Each row is a point on a landscape with many peaks, with its height.
From any point a climber steps to the highest of the 2 points nearest to it. It stops when none of these is higher. Distance is the straight distance between rows; heights are no part of it.
raf: [ 15  22  29 -21 -33 -15   0  14  24  16 -30  22  29 -21  -8  -4  -6  19
 -10   0]  h=68.3
fumu: [ 18  26  19 -20  10  -1 -29 -19  34   6 -17  42  11  15  24 -45 -20  11
  -7 -17]  h=50.7
Bup: [ 11 -57 -16  20   2  11  30   4  11 -70   6 -47  -3  24 -33  39  19  -8
  44 -14]  h=10.2
zoz: [ 18 -51  12  22 -23 -35 -11  -8 -21   2  19 -23  20 -14 -20   3  43  25
 -32 -23]  h=50.3
lat: [  5   2 -44   0 -29  11  15  44  -1 -18  15 -30  15  41 -37  17   8 -12
  22   0]  h=51.3
gaba: [-19 -34 -11  -8   2   1  31  14 -34 -25  13 -16 -28   9  12  -5  23 -24
  42   0]  h=44.0
les: [ 13  -3  33  -7 -17 -27 -34   0  -8   5  -9  23   7 -24  -4 -35  -1  23
 -46  -4]  h=29.2
gofur: [  2  61  18 -37  -3  -6  -8  24  25  22 -15  42  -9  16   0  -5 -45  12
 -40 -17]  h=33.5
tukob: [ 24  -3  19  -7  -2 -15  -9  12 -23  -7   2  -6   1 -15 -20 -12  -8  -1
 -30  -6]  h=34.6
Sav: [-33   8  16 -20   4  20  17  -9  -2   1  -9  30 -43  22  34  -8  16 -31
  37   2]  h=14.6
Luk: [ -8  32  23 -24  35  26  -4 -19   3  15  -5  24 -45  11  36  11 -25  -2
 -10 -25]  h=21.0
sul: [-34   8   6 -22  39  43  18  12  19 -19 -26   0 -48  15   9  16   4  -4
  61   1]  h=30.5
mabu: [  0  26  29 -10  12 -11   5  -7  22  42  13  42  20 -33  45  10  -8   5
 -14  28]  h=24.3
lepuz: [ 12  31   0   4  22   6 -37  20  18  12 -13   0  18 -15 -36 -21 -11  18
  11 -14]  h=10.3
Mek: [  0  40   0 -34  25  22  17  17  53  -1 -28  18   3  21  -2  -6 -21  -7
  44  -6]  h=26.7
tido: [ -3  -8  49 -10  33 -22 -44 -36   7  13  -3  59   6 -26  27 -39  -1  13
 -30  -6]  h=33.0
befo: [  1 -43  -2  19 -13 -26  13 -10 -26  -1  14  -3  13  -8  -3 -30  36 -20
  20  -9]  h=36.4
Seg: [-12 -13  26  14  -4 -30 -18 -32   0   7 -11  22  -7   0  25 -27  32 -12
  -4 -12]  h=24.1
gik: [ 31 -27 -17  -3   6   0  16   3   4 -46   8 -41   5  19  -5  32   1  -3
  16 -19]  h=12.5
gog: [  5  -1 -10  -4 -15  24  13 -12 -20 -25 -11  -3  19 -12  -1  29 -13 -36
  21   7]  h=27.0
vudo: [  6  18  16  17  -5 -24 -24  10  16  22   7   7  25 -25   8   9  19   8
  -6  19]  h=30.9
Vafeb: [ 11  26  -5  -3   6  10 -29 -11  -9  38  -1   0  12 -24   3 -13 -15  12
 -35  10]  h=15.5
tose: [ 15 -23 -25  21   4  14 -20  -2 -30 -26  27 -29   8  18 -37  12  14 -26
  -5  -6]  h=5.0
Bir: [ 35  -6 -29  -3 -10   6   4   5  20 -10  -3 -44  20  24 -22   9  -4  19
   9 -32]  h=14.7
runik: [-10  -4 -17   2  17  25  38  16  40 -44 -24 -17 -40  34 -13  -6 -30  -8
  71 -13]  h=28.0
maz: [ -8  47   6  -8  11  13  11   3  18  29   7  29  12 -19  31  36 -25 -14
   8  23]  h=17.1
tiso: [ -6 -31  -4  30  10  -7   3  -4  23 -29 -10 -30 -19  19 -22  -7  37   2
  45 -13]  h=15.9
gugi: [ -9 -16 -36   9 -13  31  17  10 -29 -55   3 -21  14  13 -16  51  -2 -29
  42   7]  h=33.2
fefe: [ -7 -18 -33   8  11  16  41  42  43 -41 -11 -44 -28  40 -39   0  -6   7
  69   3]  h=31.5
ziba: [ 29  18 -30  12 -29 -14 -21  15   3  13  17 -14  23  26 -19  -3  -9   9
 -35  -7]  h=50.4
pip: [-16 -10  14  22  43 -18  -3   0  16   4  23  14 -14  -6  24 -31  23 -10
  52  -5]  h=29.3
Tume: [ -1  -9  13  31   9 -31 -38   9   3   9  12 -21   6 -15  -9   7  47  23
  -4  -2]  h=25.6
ledir: [  4  41 -15  18 -13  -9 -16 -12   5  50   8  14  15 -20   8 -32 -62  45
 -85  24]  h=25.1
bak: [ -4  -1 -13  18   3  10   7  21  20 -12  -8 -39  -8   7 -25  18  24   9
  49 -11]  h=18.9
nipif: [ 11 -46  -1  30 -17 -35 -17 -34 -43  17  27 -24   7 -22  -6  -9  19  27
 -68 -14]  h=42.6
tuzo: [  7  24  -5 -14   2   2  16  40   2 -11   6  -7  -3   9 -16   5 -15 -12
  19  -2]  h=50.1
Poral: [ -8 -61 -10  18  19  -1  10  -5 -21 -48  14 -46  -5   4 -21  39  41 -15
  27 -14]  h=8.1
Nirem: [-14  35 -49   0 -26  25  15  -4 -27  10   1  -1  23   0   3  48 -40 -32
 -15  36]  h=18.0
nusa: [-10 -32 -50  11 -17  33  10  17 -12 -47  15 -32   9  47 -36  33  29 -24
  37   8]  h=40.4
Dab: [-27 -21  38 -10  49  -8  -7 -11  29 -25 -30   8 -39  10  11  -7  44 -12
  27  -2]  h=14.3
tos: [-18 -13  20  26   9 -22 -18 -64 -25  31  -1  17 -14 -37  36 -10 -10  -2
 -66   9]  h=27.9
Ven: [ 19  16 -17  23 -41 -24 -26  -5  -6  34   9   0  29  -9  -9 -27 -44  45
 -86  17]  h=32.2
Vud: [-31  10   2   2  29  26   7   3  -9   0  -2  -8 -37  -9  12  23   7  -8
  47  -9]  h=24.9
Nuba: [ 32 -28   4  24 -44 -16 -15   7   3 -15  13 -16  33  12 -50   2  19  20
 -17 -28]  h=60.3
gim: [ 14  15  37 -35  21  -5 -39 -24  24  21 -10  61  15  -7  34 -42 -24  34
 -43  -2]  h=40.3
fiko: [ 13 -19 -39   2 -32  12  18 -16 -48  18  26 -15  16  -1  -1  -5 -10 -18
 -15  13]  h=58.6
ruta: [  4  19  30  -1 -30 -16 -10  19  38  -2 -31  10   0   0  -9 -14   7  28
  12 -22]  h=50.2
bavur: [-11  20  10 -10  27   1 -10  15 -13  20  11  -1 -27  -6  16   3  17  -2
   4   9]  h=21.7
Zarus: [ 10  37 -42   4 -29  -7  10  40  -4   7  17 -10  17  32 -30  15 -22 -19
  -8  -2]  h=67.8
Nezus: [ -8  23  17  -2  34  -9  -9   6  20  20  16  18 -26  10  35 -19  14   7
  24  -6]  h=25.4
bune: [-24 -52  14  15  13 -44   6 -23  -9  -1  -2   3  -7 -10  16 -33  55 -16
  22 -24]  h=29.9
vesok: [-22  -1 -37  15 -26  20  20  11 -58 -10  29  -9  14 -17  11  55  -7 -24
   9  45]  h=22.4
pezol: [ 11  46  28 -30 -18  -7   8  17  17  24 -14  31   7 -13   9  12 -34   8
 -43  10]  h=45.7
gozam: [-29  10  12 -33  -2  32  22 -14 -29  27 -11  30 -28  -9  27  -2   0 -19
   6   9]  h=15.6
rasos: [ 12   3 -11 -28  20  19  11  13  36 -25 -26  -7   8  23  -3 -14   7 -19
  49  12]  h=20.9
Gugov: [ 21 -21 -50  18 -43  24   3  -2 -16  -6  36 -30  39  28 -51  36   9  -8
 -10 -12]  h=40.6
Bipuf: [-38  32 -39 -26  10  49  20  25   1 -17 -26 -11 -26  24  -2  27 -15  -7
  56   0]  h=40.1
Lun: [  3 -20   8  28  -6 -39 -24 -33 -37  22  20   1  -7 -23  21 -31 -10  24
 -65  -4]  h=35.3
Zek: [-13 -14  24  15  33  -1  -2   5  41 -27 -23  -8 -19  -1 -15 -10  30  -7
  54   4]  h=12.8
nebez: [ 14  19  -8  10   6  -6 -55   9  -3  30   1  -2  27 -20 -22 -29  -2  37
 -27   1]  h=12.9
Ger: [  8  -7  -8  11   1   5 -20  14   8   4  -3 -40  16  -1 -27  24  47  15
  11   5]  h=22.3
Durid: [ -7 -38 -17  -8 -11  -7  26 -14 -48 -18  14 -18 -13   9  29  12  23 -27
   3  -1]  h=35.9
nivad: [-24  -5  27 -10  14  10   3 -43 -29  34  -5  28 -21 -31  31  -4  -2 -11
 -28   5]  h=20.8
Lomal: [ -2 -13 -15   4 -12  -4  14 -24 -45  20  19 -15 -13  -8  31   5  -2 -13
 -32  13]  h=45.0
Laz: [ 17 -54 -15  31   8   0 -13 -12  -7 -28  29 -45  11  16 -38  25  41   1
   9 -25]  h=6.6
Neb: [ 32 -15 -25  31 -47   7 -13  -7 -19  11  29 -18  48  -2 -62  12  -1   3
 -37 -10]  h=49.1
sakif: [ -7  -4 -60   2  -9  23  31  55  26 -33   2 -46  -5  62 -61  16  -2   6
  49 -10]  h=39.7
vemed: [-25  51 -21 -17   7  33  12   8 -14   5   0  17   7  -3  11  47 -38 -34
   9  26]  h=14.2
famet: [ 30  -3  -9 -25   9   0  -1   1  23  -7 -17 -20  17  10   2 -17   6  13
  17 -14]  h=17.2
kos: [  8   6  30  11  -7 -22 -52 -30  -2  12  -7  41  19 -20  11 -43 -20  10
 -58  12]  h=26.4
feli: [-13  25  12   4   1   9   1 -35   0  44  -5  25 -10 -26  23 -14 -45  10
 -96  60]  h=14.8
duzun: [  9  25 -17   1 -19  12   5 -16 -11  10 -10   1  20  -8   0  20 -28 -21
  -5   0]  h=22.5
rakid: [ 21 -19 -29   7 -36   1   8  -2 -15   3  17 -11  25  18 -15 -20  19 -13
   6  -4]  h=45.4
peta: [ -5  -8  44   5   4 -36 -11   2   0  23  -3  21  16 -47  15  -8  28  23
  -4   7]  h=38.3
gapa: [ 16  -3  31 -19  17 -12  -2  40   5 -23  -8  -7  -4  -8 -28 -12   6   1
   6  -5]  h=41.0
Lefe: [-17  30  30   3   0 -12 -22 -12  10  52   6  45  -4 -24  35 -15 -20  21
 -84  55]  h=10.8
kir: [  1  48   6 -32  16  13  -1  13   7  16  -9  18 -28  19   8  -6 -35   5
 -12 -24]  h=26.0
gurum: [  8 -19  43  -8  -7 -47   8 -17  -1  25   2  31  29 -53  38  -9   3  24
 -46  23]  h=53.8
Nuf: [  7   5  34  -6  -7  -9  14  -1  39 -20 -32  11 -19  10   0 -14  -4   6
  25 -33]  h=41.2
pesud: [-29 -32  11   1  45  -2  25  -1  -7 -24  10   9 -28  -1  21 -15  26 -31
  66   2]  h=35.0
Tibof: [-13 -19 -25 -23   7  33  35  35 -34 -32  -2 -22 -35  14  -9  -1  -5 -11
  52  -2]  h=56.0
nur: [-24  -3  34 -11  23   2  -9 -23  -9  -5 -17  27 -33   4  25  -8  26 -36
   2  -1]  h=19.0
loni: [-31  -2 -35  -4 -14  31  20  18 -48 -48   6   7   4  -8  17  62 -11 -23
  36  25]  h=27.4
zep: [  2   5  42 -15   2 -21  18 -26  21  46   5  53  24 -46  54  -8 -20  27
 -43  32]  h=35.2
Zopag: [ -2  18  23 -15  15  10  23   9  69  -8 -32  16 -29  23  -3 -21 -25  24
  49 -32]  h=33.9
daz: [  6  22  -2   7  -8  -1  -5 -18 -15  39   6   5   8 -31  10  -8 -39  10
 -69  31]  h=19.3
loraz: [ 34  -3 -17   8 -36 -21 -29 -14 -13  18  10 -17  18   8   0 -17 -10  29
 -75  -2]  h=40.2
rokin: [ -1 -16  22 -10  10   5  42  -3  31 -41 -25  -6 -36  14   5  -1 -14  -8
  52 -28]  h=34.2

Call two points neighbours if one is among the 2 nearest of the other. Go from one point of each pair to the other, from neighbour to neighbour, staying as high as possible. Name the lowest point that can't be avoided.
gurum, daz => vemed
fumu, raf => kos
Zarus, raf => runik
fiko, Tibof => Durid

Where does a climber stop that starts at each point below?
famet => raf
vesok => Zarus
gozam => Nuba
bavur => Tibof
Sav => fiko
duzun => Zarus
Dab => fiko
